Points, in no order, along strands that fork, close into loops and pass close to each other.
Points whose rows are less than 108 apart are linked; no others are.
fozi: [ -8 -16 -16  17 -33   2   0  43   6  -5 -21   4  -2 -19 -42  -4 -44  11
 -32  34  38 -19   6  29 -40 -52 -12  25 -12  -8]
fefu: [ 33  37  45   2 -25 -11  30  25 -43  -6 -13  -4 -15  29   5  -4  -3 -16
  -4 -15 -11  21   8   1  40 -16   2   2  14   9]
povo: [-21   3   2 -13  67   0   7 -15  -2  -3  23  31   3  35   0 -36  30  22
   7   0 -29   5  20   6  11  29  17  -8 -27   9]
Tugof: [  9   8   6  -1  58  -7  53 -23   3  25  16  21   5   2  13 -21  54  20
   3   9  -9 -24  39 -20  19  41  -1 -10 -30 -11]
tate: [-42 -10 -15 -13  32  -7 -20  12   6 -13  -7 -14   4  25 -30  20   0  31
   8  -4   6   8  11  -1 -50   8   3   0 -12 -12]
visen: [ 17  -3 -21  24  -5 -11 -57  44   7  17  15  -6 -11   6 -17  34 -33  -3
  -2  15   1 -60  21  17 -53 -23   3   6   5  -7]
namo: [  8  30  21 -15   4   0  33  -8 -26 -12 -18  -6 -12  20  18 -38  28 -20
   6  -3 -15   9   2 -13  75  14 -12  -8  -1  15]
navi: [-14 -34  -3   7  16 -37 -12  22  35 -10   4  -2  -9  11 -13  30   7  15
  14   9  13   6  11   8 -67  32   2  -7 -17  14]
susu: [ -6  44   6  -9  27 -12 -36  -5  24  43  12  -7 -42  29   3   1  10 -32
   1   8   4   4  31 -11 -86  25   9 -15  -3   1]
deko: [ 19 -17   5  29 -16 -18  31  29 -19  14  17  28 -15 -20  -9  31  13 -19
   2 -22 -14   4  34  22 -28 -40  15  20 -15  -8]
movar: [-46  -9 -14 -16  33  22   3  37  -7  -5 -34 -13 -19 -13 -30  17   1 -30
  22   8 -15 -18  -8  -9  21 -30  -3   2  33 -12]
mobe: [-14 -17  -9  17 -17 -27  -1  11  -3  -9   9  -6  -2  36  20  -7 -16  16
  -6  -7   8  10  20 -14  29   5  -4 -35 -14  47]
lemu: [  4  24  52 -40  23 -13  35 -36  -2   6  17   9  25  23  40   5  14   6
   7  27  10  -4  21 -27   0  32  14 -27  13  20]
Zisip: [-23   1  -5  -7   5  17  -1 -31  -3 -17   4  -2  33  -1  22   5   6  30
   4 -31 -13  39 -10 -22  30  20  25 -22  -5   3]
fifiv: [-24 -35  19 -37  32  22  14 -42  42  16  -7   5   9  11   4 -21  39 -24
  14  20  -3  35 -39 -25   1  41 -13   5  15  31]
dotun: [ 19 -40 -18 -12  41   5 -11  -8 -12 -28   9  20 -24  16  59 -13  26   5
  19 -14 -16 -29  22  -3  37   7  -6  14 -23  11]
Kup: [ 24  -9 -23   8 -19 -25 -48  23  45  11  14 -15  -7 -18 -25  23 -27 -13
  -3  33  15   2  -9  -3 -66 -24   5  -2  16 -13]
bupi: [ 15 -29 -31  -2 -11  51 -53 -48  31   1 -27  34 -11   2  14 -20   9  -8
   6  13   7  -8 -39 -10   6 -23  -7  29 -20   0]
dob: [ -4 -31 -23 -23 -29  25  -4 -30   3   4   7   5  23  -1 -18  31  -3 -10
  -3 -11  23  25 -27 -33  -5 -29   3 -10  10   6]
luz: [ 30  33  36  -6  10  12  35 -54   0  59  -4   0  21 -23  26  21  47 -11
 -13   5   3  20 -32 -31  -7   3   9  18  16  16]
beg: [-11  -2  -5 -10 -16 -34  12 -11   9  -8 -41  -9  43 -17 -43 -25  -1  14
  16  11   4  34 -21   8  47  14 -39 -46  11  19]
vutil: [-21  28 -24  42   5  15  -1   0 -30  22 -62  17  17   1   9 -10  -5 -11
 -11 -14 -31  12  -3   4   7 -32  10  10 -18 -11]
Sikez: [  8  13 -13  22  -7  -6  -4   8 -38  13 -75   3   7   0  12 -20 -10  -1
  -9   4 -20 -15  20   1  -4 -51  -9  -5 -34   7]
puza: [-13  12   5  -9  13  10  -3  -4 -30  -7 -20 -23   0  14   3   7   6  12
  -6 -25 -13  -9  15 -15 -29  -3  -4  -7 -12 -26]
befa: [ -1  19  -7  32 -27 -38  15  17 -18  21  -7 -28   0 -20  -7  29 -25  41
 -40 -15   9   9   9  -4 -41 -28  -5   1   7  25]
lada: [  3  -7  -2   9  17 -33  33  16   2  -6 -32  25 -17  11   8   2  17  -4
  22  12  -1  14   2  39  34   9 -28  -9  -2  23]
vofe: [-51 -11 -39 -10  10   0 -41   7  -7 -24 -18 -24  -2  -1  10 -20 -23 -12
 -12   0  -8 -49   5  26   2  -4 -28   3 -15  13]
Luro: [ 46  -9  23  12   9 -23  33  20 -29  16   0  19  -9  -7  -7  37  19  -2
  15  -6 -12  -4  47 -11 -34 -33  -4 -15 -15  -7]
viku: [ 45  16  40 -20  37  16  52 -20 -14   7  44  22  -5  15  45  -6  34   7
   1  22   0 -21  24 -42  23  29  11  -4  -9  -8]
gab: [ 27  11  32  20 -30 -39  -3  67 -37 -43  24 -25  -8  -7   5  15 -46   4
 -33  14   3 -42  36   1 -27   5  -5   6  -6  10]
sadim: [ -3   9 -23 -16  -1  -9  18 -22  35  49  21  -5  11 -10 -20 -15  25   2
  20  11  21   0   3   9  13  38  -8 -23  -2 -32]
Zezez: [-17 -22  13  15 -19  -1 -12  26 -14 -35 -13 -20   4 -11  41 -13 -34 -16
 -32  -7 -19 -24   4  30 -41 -49  24  26 -14   8]
Dip: [-12 -22 -19  -5   6  11 -58  -2  46 -35  14   9  14   3   1   0 -16  24
  15  11   5  10 -44  24   7   3  35   6   6  -6]
Goseb: [  7 -31 -17  -7  -2  18 -30 -51  24  11 -42  17 -14  -7  21 -34  16   4
   7   9   2   0 -32 -33  32  15 -39   7 -10   5]
Dige: [-30 -10  15 -33  16  -3  -2  -2 -24 -67  19 -12  27  12 -20 -39   0   2
  24 -27 -34  -3   4   3  57   9   5 -21  13  20]
lafeg: [-11  -5  -7 -13  17  23 -40 -21  38  -3  -8   3  15  12 -20 -17  22  28
  27  16  -9   4 -53  11   9  46  18  -2  21  -9]
vifo: [ 18   1  -6 -10  33   7  28 -45  16  15  -5  22 -19 -17  -4  20  65 -55
  -8  15  15  29 -10   5 -11  22 -10  21 -21  -2]
zurur: [-29  -9   5 -46  39  -4 -10 -32  49  46   4 -24   0  21  10  -5  35 -25
  13  15  11   2 -22 -27 -32  59   9   2  -7   8]
siked: [-22   9 -23   3  -2  -4 -21   9   6 -11  49 -17 -11   4  20   1 -17  -8
 -26 -49  -8  34  28  11 -31  -7  32  -4 -14 -26]
pumi: [-11 -13 -37 -28  22   6 -23 -32  21   9   8 -17 -21 -24   8   1  28 -44
  26 -18  -2  -1 -26   0  41  10   4  33  13 -23]
bedo: [  9   0 -25 -16 -12 -39 -20   2  37   7   4  12 -14 -10 -31  11 -19 -16
  -3  32  40  -2  19  24 -52 -17 -20 -32  18 -16]
Supu: [-16   2  -3 -18  46  13  20 -11   0  -8   5  35 -35  26  -8 -25  38  -5
  -2 -12  -9   4  20  29 -25  11  12   8 -39 -15]
gata: [ 17  -3  28  28 -19 -13  16  53 -36  -1  36 -19 -16  19  15  26 -22   3
  -1   2  -3 -38  59 -15 -32  23  -9 -17   3   9]
Vaka: [ 18  11 -16 -19  62  -7 -31  21 -37 -28   9  28   6  11  31 -10 -20 -20
 -10  -5 -24  -7  36  -7  -1 -19  14  -8  -1 -15]
sib: [ 10  10 -10 -12 -24  11 -23 -35   0  11  -8  33  -3  -6 -23  33   6  21
   3   8  29 -17  13  10 -46 -43   9  11 -20  13]
vosel: [ 17 -30 -21   0  46 -23 -17  13 -20 -30  21  21   5  17  49  12  -5 -13
  22 -13 -21  -9  37  -1  17  -8  24  -6  -2   8]
rir: [-19   9  30  11 -25  18 -14   9  24  19 -14 -49 -10 -16  26  10  -9  -2
   8   6  -6 -13 -65  -2   7  29 -17  -3  33  11]
lofar: [  2 -28 -39  25 -10  12  -8  26  -1 -10  14  -2  16  -6  15  -3 -53   1
 -26  -8   2   5  -8  -2  36 -51  25  19  -1   2]
vedi: [ -2 -19 -12  -1  20 -14  -8  45 -17 -68 -22 -19  42  -8 -10 -13 -32   9
   2   1 -32  -2 -18 -15  21 -26   2   9  -3 -17]
pado: [  4 -44  -9  -9  16 -33  -5  32  -1 -61   7 -34  29 -10 -10   5 -24  23
 -10  -6  -7 -16  -7 -20   0  27 -13 -23  -9 -10]
bipi: [-20   3  11 -18  23  20   1 -38  -4  13   2 -27  26   5  16  16  24  13
  -5 -39  -6  17  -1 -50 -31  15  33  -2 -24 -16]
robop: [  0  -4   4  -1 -27 -10 -25 -20  45  26  12 -50   4 -16  26  25   0  -6
  11   2  24  -6 -39  -1  -1  34   2 -14  11  -9]
peb: [ -2 -38 -17 -33  13  17 -32 -16  14   2   6  10  -8  21   3 -14 -10   3
  16  15  -5 -27  -8 -36  34   2 -29  -7  19   9]
pasa: [ 50  16  31  -4   7 -17  23  28 -20  11  15  21  17  34  -8   0  -6  36
  20  27   3 -20  26  -6  19  18  -2 -19  14 -28]
Butek: [ -2 -36   5  -3  10 -52  26  30  40 -18  11 -22  11  -6 -27  21  -4  33
   3  19  23  -7 -16   0 -24  36 -14 -16  -3  -2]
sufo: [-27 -29  -3 -11  45   9  17   8   5 -14 -35  32 -19  27 -15   0  28   7
  35  13  -2  -8 -24  14  45  15 -32  19  18  35]
Zazek: [ 39 -11   1  11 -15  -5   3  -3 -21  11 -16 -19  21 -14  15  -6 -17 -21
  -1  -9 -31  21 -29 -26  27 -26 -10 -19  26  -4]
Fosaf: [-25 -22 -13  -8   3 -14 -18  29   8 -52 -23 -22  -5  -5  23 -17 -14  -9
  -9   0  -9 -34   0  36 -30 -12  -6   4 -30 -11]
Kenet: [ 26 -10 -12   6  20 -29 -26  52   0 -47 -18   6  35   3 -23 -17 -50  32
   4  31  -2 -21   7   9  46 -20   5  -2  10  14]
ruzip: [ -6 -29 -36 -17   2  12 -12 -42  48 -11  22   0  -6 -17   6  -2  29 -14
  26 -13  35  28 -38  11  42  22  11  25  15  -1]
ruso: [-28  26  24   1  13  37   0 -10  19  23 -14  14  15  15 -33 -17  18  17
   7   7  -9  13 -44   4  -7  44  -2 -10   5 -20]
fiza: [-39  21  -1  -7  25 -27 -16  27  -8 -59  14 -29  -8  -1   6   6 -39  35
  -8 -21   5  -9  18  36   5  26   0  -2  24  12]
Subol: [ 25 -10  14  26 -10  23  27  17  -4   1 -15  42   3  40 -27 -25  -8  -3
 -15   3 -19  13  -8   5 -30 -21 -13  -9 -15 -39]
pive: [ 14  -9  46   1  -6 -12  -9  12 -10  30  27   2  -3  15  19  23  11 -10
  16   5 -14 -36  40 -30 -38  37 -20 -33  -3 -11]
katuk: [ 27 -37  18  25 -37  16  15   2  24 -23   5   7   2   0   6   6 -12  28
   4   3  11   4 -37 -11  39  15 -16  18  24  -6]
rabal: [-35   6  15 -57  56 -29  23 -15 -26 -19  22 -39  18  10   7 -10   4  11
   7 -22   6  -1  39   6   2  29 -14 -30  24  13]
bep: [-16  -7  11   8 -46  32  32  -6 -21  39   3   1 -34  16  -9  19  24 -26
  -7 -18   7  -4 -30   7  10 -14 -23  26   8  11]
bugel: [  5  -5  40 -13 -43  46  15 -46 -19  54  10 -42   8 -25  20   3  21   1
  15  -9   0  -9 -40 -36  31   7 -15  27  36  -2]
suta: [-34   0 -48 -25  27 -41   3  11 -20 -18 -14 -14   7   9  -4 -44 -19 -12
  -3  -3  -9 -16  37  31  10  -7 -38 -29 -13   7]
gise: [-56  39 -15  -3   9   0 -38  17  26 -43  -3 -23  -7 -27 -11  -8 -44  10
 -19 -14  11  13  -7  42 -15  -6  21   6  19  -5]
fupev: [ 18 -11  27  24 -41  24   8  -7  -4  15  34  -5  18  24  11  26  -4  49
  -2 -14   6  -4 -19 -26  22  10  15  -8  26   7]
bub: [-42  -1  -6  28  18  -7  26  68  -5 -36 -11 -11 -21  -4 -27   5 -45   6
 -18 -10  -5  12  -9  11  44  -9  24  31  22  38]
Rapaf: [  9 -13 -22 -13   3  51 -23 -15 -16  -2   6   6  10 -14   3 -22  -6 -12
   4  -6 -30 -40 -19  -7  32 -14 -12  30  -9 -50]
roz: [-11  31 -30  -1   7  -4 -12  -2   4  24 -35 -20   6  -7 -50  24   0 -34
   2 -21   5  54 -15  -1 -47 -17   4  18   6 -22]
ninup: [-25  -5 -23  -7  59  31  -2   7   2  13 -21  27  -9  16 -10 -17  27 -20
   6   2 -11   5   3  22 -19 -17  19  29 -45 -35]
livu: [ 33  35  29  -3   5 -26  -2  36 -30 -26  -1  33  -6  46   3 -13 -10  20
  11  17   4 -37  48  13   7  13  -3 -22   1   3]
pev: [  1 -15 -40   1   3 -11 -13  17   1 -15 -31  -5  31 -18  13 -36  -2 -18
   4 -10 -19 -24  12  32   4 -20   1   4 -41 -57]
dufis: [-68  15  -2  10  22  18  11  48  -8 -32 -32 -16 -11 -12 -30  -3  -8  -7
  15  -8 -28  22 -14   2  22 -11  10   8  46  11]
mak: [ 11  16  58  -7  -5 -11  -7 -35  -2 -13  20  20 -14  12  52  17  22  19
   8  10  13  -9  22  -8  -1  35  30 -28  -2  43]
fatab: [-13  29  29   3  16  41  24  -3 -10  31  -9  19  17  16 -27   7   2  25
  17  18  -4  20 -17  -9  23  16  19   3  34  -9]
telad: [ -5 -33 -20   4 -11 -13  -1  40 -18 -63  31 -10  16  -4   9   3 -70   8
 -35  -8   9   5   9 -22  27 -36  29  10  -6  28]
dosim: [ 31   3  36 -22   0  16  34 -50   8  38  -4 -23  31 -31  26  18  26  -1
  15  20   5   2 -30 -53  13  15  -5   9  22 -20]
kiger: [ 23 -49 -15  37  -9 -10  -8 -17  36   0  -9  -3 -13 -24  54  31  25  11
  26 -17  16  28 -12 -10  18  28   5   8  -2  12]
Dom: [  8  15 -20 -17  38  18 -19 -27  39  14  31  41 -25   3 -15 -46  44 -29
 -18  41   9  -7  15 -18 -27  18  -2 -19 -40  -3]
rafo: [-16  37  -6 -14   3  -3 -50   6  31  -4  12 -16 -18  -8  -1 -23 -27  -5
 -12  -4  11  -8  -4  41 -23  21  -1 -27   8 -29]
Rifis: [ 47 -29   0  37 -44  13   2 -10  16  -4   4  -4  16 -34 -11  -2 -11   8
   0 -14   5  12 -43  16  18  -8   7  35   5 -24]
nune: [-33  25 -25  -9  -8  27 -13  -4   7  -9 -27  -9  15 -25 -64 -11  -8 -27
   3 -10 -15  37 -17  -3  -7 -24   0 -20  23 -23]
lona: [-39  -9  -4  16 -25  -8   4 -24  -8  -1  -2 -34  44  19  23 -15 -16  32
  -5 -21   0  12 -10 -18  35  29  15 -34 -18  12]
favel: [ -9 -12   5   8 -35  23 -18  17 -15  -8   7  -7  -5  -4   5 -10 -12 -30
 -21 -20 -26  -2 -21  42 -41 -48  15  42   6 -14]
did: [-11  10  22 -38  34 -50  10  19  -7 -36  27 -27   6  14  19   0 -19  27
   7  -4  15  -1  36  28 -19  35  -3 -30  25  14]
ruza: [  3  32  34   0  12   2  39   7 -31  27  20   9  23  33 -21  -1 -21  27
   0  10  17  12  16 -15  10   9   8 -28  36 -12]
bogo: [-23  52 -23   6  -3  11   6 -37   9  55   7 -17 -14   3 -35   6  13 -33
 -21 -21  21  46   6  15 -42   1  18  20   8 -14]
beset: [-26  21 -35   0  38 -25   6  31 -15 -16   7 -22  -1  -4 -31  -8 -44  44
  -5   0  18  20  34  20   9  -4   2 -10  20   9]
serek: [-19   9 -20   9  -3 -21  -9  -3  18 -24 -39  13  29 -35 -26   8 -14   8
  -4  -4   5  45 -32  14   8  -5  -5 -25  10  -1]
salam: [ -9  -7  12  -3 -24 -24  21 -24  32  -1   6   4 -20 -21  11  45  41  -9
  10  -6  49   5   7  37 -15  32   1 -15   1   1]
pogon: [ -9  -8 -11   6 -42   4  19  26 -24 -13 -27  -4  -6  -1 -45   6 -28  12
  -8  14  14 -15   5   5  12 -33 -21   5   1 -11]
bena: [-20  14   7  30  -4 -12  28  41 -11 -20   5  -9 -20 -16  14  23 -21   3
 -17 -18  10   5  -8  48  12 -30  14  28  14  18]
duf: [ -6  30 -17 -21  36  27  -4 -26   3  38  12 -10 -20 -31  -5  17  19 -43
   6  -8 -12  -4 -34 -11  26 -19   9  24  14 -21]
tus: [  7   3 -33 -12  24  20 -44 -19   3  -7  -1  28  29 -12  12 -50   4  -3
   2   3 -26 -29   5  13   9   6  19   3 -37 -49]
par: [-26  33  25  23 -19  31  -7  10  17  21 -20 -24   6 -11  -7   8   9 -19
   3  -5 -17  15 -61   8  -9  17  -4  16  11 -28]
kaseg: [-40  15 -15 -28   3 -15  29 -16 -24  -4 -22 -19  38  -2 -39 -25   5  19
  22   4  12  -2  18   1  64  12 -30 -28   4  10]
kizi: [ 30  28   1  -9  39  13  -2 -37  52  45  50   3 -18   1  -2 -24  51 -34
  -5  46  22   1  -1 -44 -21  25  15   4 -19 -16]
tum: [ 15 -11  -4  44 -28 -28  40  50 -13   2   4   6 -10 -21   1  26 -15   1
 -10  -8  -2  -7  19  55   6 -36  12  34 -13   1]
govi: [ 12  40  10  51 -51 -26  12  15 -24  23   1 -15 -25 -32  15  14 -18  16
 -24 -15  -7  15  31  33 -47 -13 -12 -10   6  12]
Bodid: [-19  11 -18 -24  51  -5 -10  22   7  19  -6   0 -20  11 -32  -4 -17 -23
  13   6  -6 -12  -5  14   9 -11 -20 -17  39 -18]
Fanup: [ -6 -19 -36 -23  49  25 -32 -24   9   2  28  25 -16  24  35 -32   2 -16
  -2  -8  -7 -21   7 -11  53   7  -5   4  -4   4]
dusu: [-20  11  18 -15 -46  35  15 -53 -25  48   5 -22   3  -3 -16  18  29  -2
 -12 -11 -11 -25 -31 -27  -4   2 -15  23  -2  25]
Gad: [ 18   2 -19 -20  16  49 -51 -41  33   9  16  41 -24  22  -9 -29  25 -24
  -8  27  -1 -19 -18 -13 -25  -1  16  24 -34  -5]
zum: [ 18 -26 -28  29   7   3  -4  -6  29  28  -7  20  -3  -1  14   9  26   0
   6  -4   1  26  10  -9  -4  14  12   6 -20   4]
Fir: [ 15 -16   7   2 -42  22  -7 -27  -2  14  42 -10  18  -8 -14  31 -23  17
  -8 -12   6   9 -35 -35 -20 -17   5  -7  23  -3]
pif: [ 16  -8  28   3  26  29   8  -5 -26 -25  -5  47 -18  20  13  10  11 -11
   3  -2 -11   4 -17  -1   2 -22  16  21  -3  14]
zelur: [ 58   0  10  17 -22  10   2 -29 -32  29   6  13   6 -18   8 -12  15 -10
  -4 -17 -33   9 -28 -22  18 -52  -7  19  26   3]
sodet: [ -4  26  18 -15  -6  27  11 -29 -35 -17 -27  28  -8  10   9 -24  10  -7
  -2   6  -2 -21 -15   0  35 -17  -9   2 -21  18]
doveb: [ -2  10  25  -6 -16 -14   8 -19  12  -1  13  31 -34  -7  35  14  25   0
  13  -1  24  -3  34  28  -4  21  12 -32 -10  17]
segir: [ 11 -38  15 -12  11  33  16 -49  24   1 -23   4 -13   0  17 -26  43   0
  22  12  21  14 -38 -41  32  38 -45  17  12  12]
Duza: [ 19   3  10  11 -42   0   7   3 -13  -7  24   3  -4   1  -2 -10 -28   2
 -14   2   6 -34   8  18   5 -22  -9 -21   3 -13]
Pob: [ 19  -9  17  24 -66  15  -7  12 -35  19  30  14   3  -8 -13 -25 -16  -3
 -23 -12 -21 -32  -3  39 -18 -47  10  31  -2 -18]
Dupu: [  2 -11  22  36 -62  -6  23 -19   6 -18 -43  17  -1 -10  23   7  22   0
 -19   3   7  16 -38  35   1   4 -19  12 -25  25]
ziliz: [  6  -7  24   9 -14   2   6  32 -33 -26 -51 -25  13  26   0  17   4  30
  13   5  -7 -11 -20 -25  40   3  -8   6  -7  25]
kuf: [  0   7  11  15 -35 -27   9  -4   4  -8 -37  13   4  44   5 -19  -3  30
   6  13  12  23  28 -18   8  24 -14 -36 -33  50]
vab: [ -2  -3 -36 -23 -31  10 -12 -35  13   0 -11   9  21 -10 -41  22  -1  -4
  -4   3  30   4 -11  19 -14 -36  19  10 -22 -14]
Sako: [-57  -2  22   6  12   4  28  42  12 -38  -4 -16  21 -16 -60  -9 -17  31
  12   6 -12  35 -29 -15  17  28  13  -1  53  20]
gef: [-34  22  13 -45  30 -26  33   5 -31 -27   0 -12  17   6 -22 -17  11  17
  27 -30 -13   5  22  21  48  20  -6 -19  19  26]
Lifat: [ 11  26   9 -36  22  43 -16 -34 -32   5   8 -21   7 -38   6  -2   7 -19
   1  -2 -32 -37 -25 -42  25 -23   3  14  16 -29]
dalo: [ 36 -14   1  -1  18 -26   7  39   8 -41 -16  17   2   6  -3  -9  -5  17
  28  20  13   8 -10  33  62 -15  -9  11   7  37]
taf: [  4   2 -45  30  -2 -10 -21  18   8  12  29 -17   4 -12   0  15 -36 -15
 -21 -27  -8  27  10  15 -10 -45  29   4   1 -25]
Bik: [-39 -13  16  -4 -15 -15  21  25  25  -8  13 -28  24 -14 -37  11 -17  32
  -4   3  22   8 -32  -7  10  44  -1  -7  19  -6]
lotob: [ -1  18  26  40 -45  -5  -9 -13   2  41  20  -5 -23 -17  14   6  16 -12
 -14 -30 -17  15  26   8 -62   6  10 -14  -6  18]
fer: [ 23   2  10 -21 -13  -2  29 -30   8  42  -4   2  32 -18   7   2  13   0
  12  18  23   8  -4 -22  38  25 -25 -20  22 -13]
fusaf: [  4  -4  -5  11 -24 -39   4  48 -12 -55  22 -20 -20 -28   7  13 -57  13
 -46   1   7  -5  34   6 -53  -5   5  15  -5   4]
tar: [-13 -28  19  35 -50  20  44  -2 -18  -5 -21  -9 -12 -11  -2  35  23 -16
  -8 -18   8  26 -51  18  15   2 -22  24   5   9]
puv: [-17 -11 -19  -4   0 -22   5  39  -9 -59  19 -16  -8 -13   7 -25 -73  18
 -61   4   7  16  22 -11 -17 -10  11   8 -13  18]
seg: [-12  26   9 -30  20   5  49 -51  21  47  12   3  -7 -20  20  27  45 -37
 -15  16  35  13  -1 -14 -20  21  11  16  -2  11]
tabov: [ -6  37 -13  20  -3 -40  27  20 -24  -7 -26 -33  11 -15 -13  10 -46  38
 -33  -2  15  37  16  -9  -3 -18  -7 -24  14  21]
gof: [ 36 -14  30  20   8  -9   2  20   2  31   6  31 -22  -7  15  22  23   0
  32   8 -30 -23  50 -38 -24  16 -11 -16 -26   5]
mik: [  5  23 -21  39  -3   5  -9 -26   1  52 -18  14   8  -2   8  13  28   4
 -13 -10  -7   8  -6  -7  -6 -15  14  10 -23  -5]
nop: [  9  15  -1  -8  23 -10 -11  36 -57 -45 -25 -20  28  22  -1  -9 -18  -2
  -3 -19 -33  -9  23 -22  -8 -19   0  -3  -6 -24]
talol: [ 30  14  -4  22 -19 -31 -10  53 -27 -32   9  26  -8  18  11 -11 -14   7
  18  16   2 -40  77  22  15   3   5  -4 -25  11]
bopa: [-16 -12  -7  -3   3 -25  49   5  21 -16   2   9  -8 -22 -13  31  26 -11
  10  -6  32  12  -9  52  30  18  -7  -9  23   9]
Tasi: [ 28  -4  37  -6 -63 -10   8   4 -35 -16 -28 -32   6  29   6  22   0  27
  -5  13   2 -13  -3 -31  25 -11 -16 -10 -17  38]
lalu: [ 11  37  23   4 -23  -1 -33   2  12  28  15   9 -36 -11  -7   3   9 -17
   3   2  -2  16  56   4 -82   6  -3 -12 -16  -3]
Ven: [ 54  -7 -17  16 -41  25 -18 -27   1  40  11  12   6 -29 -10  -9  11 -45
  -6  -9 -10  17 -34  -3  -6 -23  -7  30   2 -28]
nefo: [ 15 -21 -32  24  -9  20 -53  28  25  40  44  28 -20  13   9  13 -17 -12
  16  11 -10 -40  26   3 -33   0   0   9  -7 -13]
kubet: [ 26  -3   9   0  -9  19 -25 -20 -29  -1   4  52   6  14  10  24   1  22
   9   9  -3 -34   4   3 -15 -45  15  26 -21  10]
mem: [-18  -4 -21  -5 -20   8  -5  12  -4 -19 -26   1 -32   5 -20   5 -36   8
 -22   4  21  26  32  20 -71 -52 -16  16   1  -1]
Kudef: [ 37  31  53  -3 -26 -14  26 -19 -35  21 -21 -32  16  28  19   6  15   8
   2  -8  -4   7   7 -36  23  -6  13 -20  10  38]
rilap: [ 45 -26 -11  20  -9  28 -48 -23  21  37  40  37 -26 -17  39 -12   9 -16
  10   6 -19 -30  28 -28  -7   3   8  17 -15  -7]
voza: [ 10  -6   7  25 -17 -16  35  54 -13 -20 -28  10   1  26 -31 -30 -33   7
 -15  18 -10  24  18   7 -12 -18 -17  -8  -8 -10]
Vikep: [ 57   8  13  18   1  31 -22 -46  41  61  52  16 -29 -27  31 -25  38 -28
  -5  20   7  -6  -3 -38  -9  23   6  14 -15  -8]
Fom: [ -4  33  -6 -17 -13  -7 -33 -18  35  40  24 -16   0   3   8 -15  -1   2
   7   3  20 -17  11  10  -9  41   0 -34   7 -30]
pizo: [ 14 -30 -13 -10   0  16  21 -19  19  12   3  44 -27  17 -17  21  40 -64
  10  10  15  14  -5  36 -31  -6 -11  22 -10   1]

A fork is a point with three links, a tip a point with one. Leave the first point through the second and follow the links. Name the first fork or tip that comes.
lada; bopa => ninup
Kup; visen => Goseb
dob; Fir => Zazek
fusaf; gab => dufis
sib; kubet => ziliz
Tugof; viku => lada
ruzip; pumi => Fosaf
Fosaf; pev => ruzip
Gad; Dom => bedo
gof; pive => siked

Name the points in between on the shortest way along the links from the first point to the second, in order.
susu; fatab => lalu, lotob, govi, befa, tabov, beset, fiza, gise, rafo, Fom, robop, rir, par, ruso
sib; Zazek => vab, dob, Fir, fupev, katuk, Rifis, Ven, zelur
ziliz; fupev => Tasi, Kudef, fefu, namo, sodet, pif, kubet, sib, vab, dob, Fir
bep; lafeg => dusu, bugel, dosim, fer, sadim, Fom, robop, rir, par, ruso
tum; puv => deko, Luro, gof, pive, gata, gab, fusaf
doveb; Vaka => salam, bopa, lada, dalo, Kenet, vedi, nop
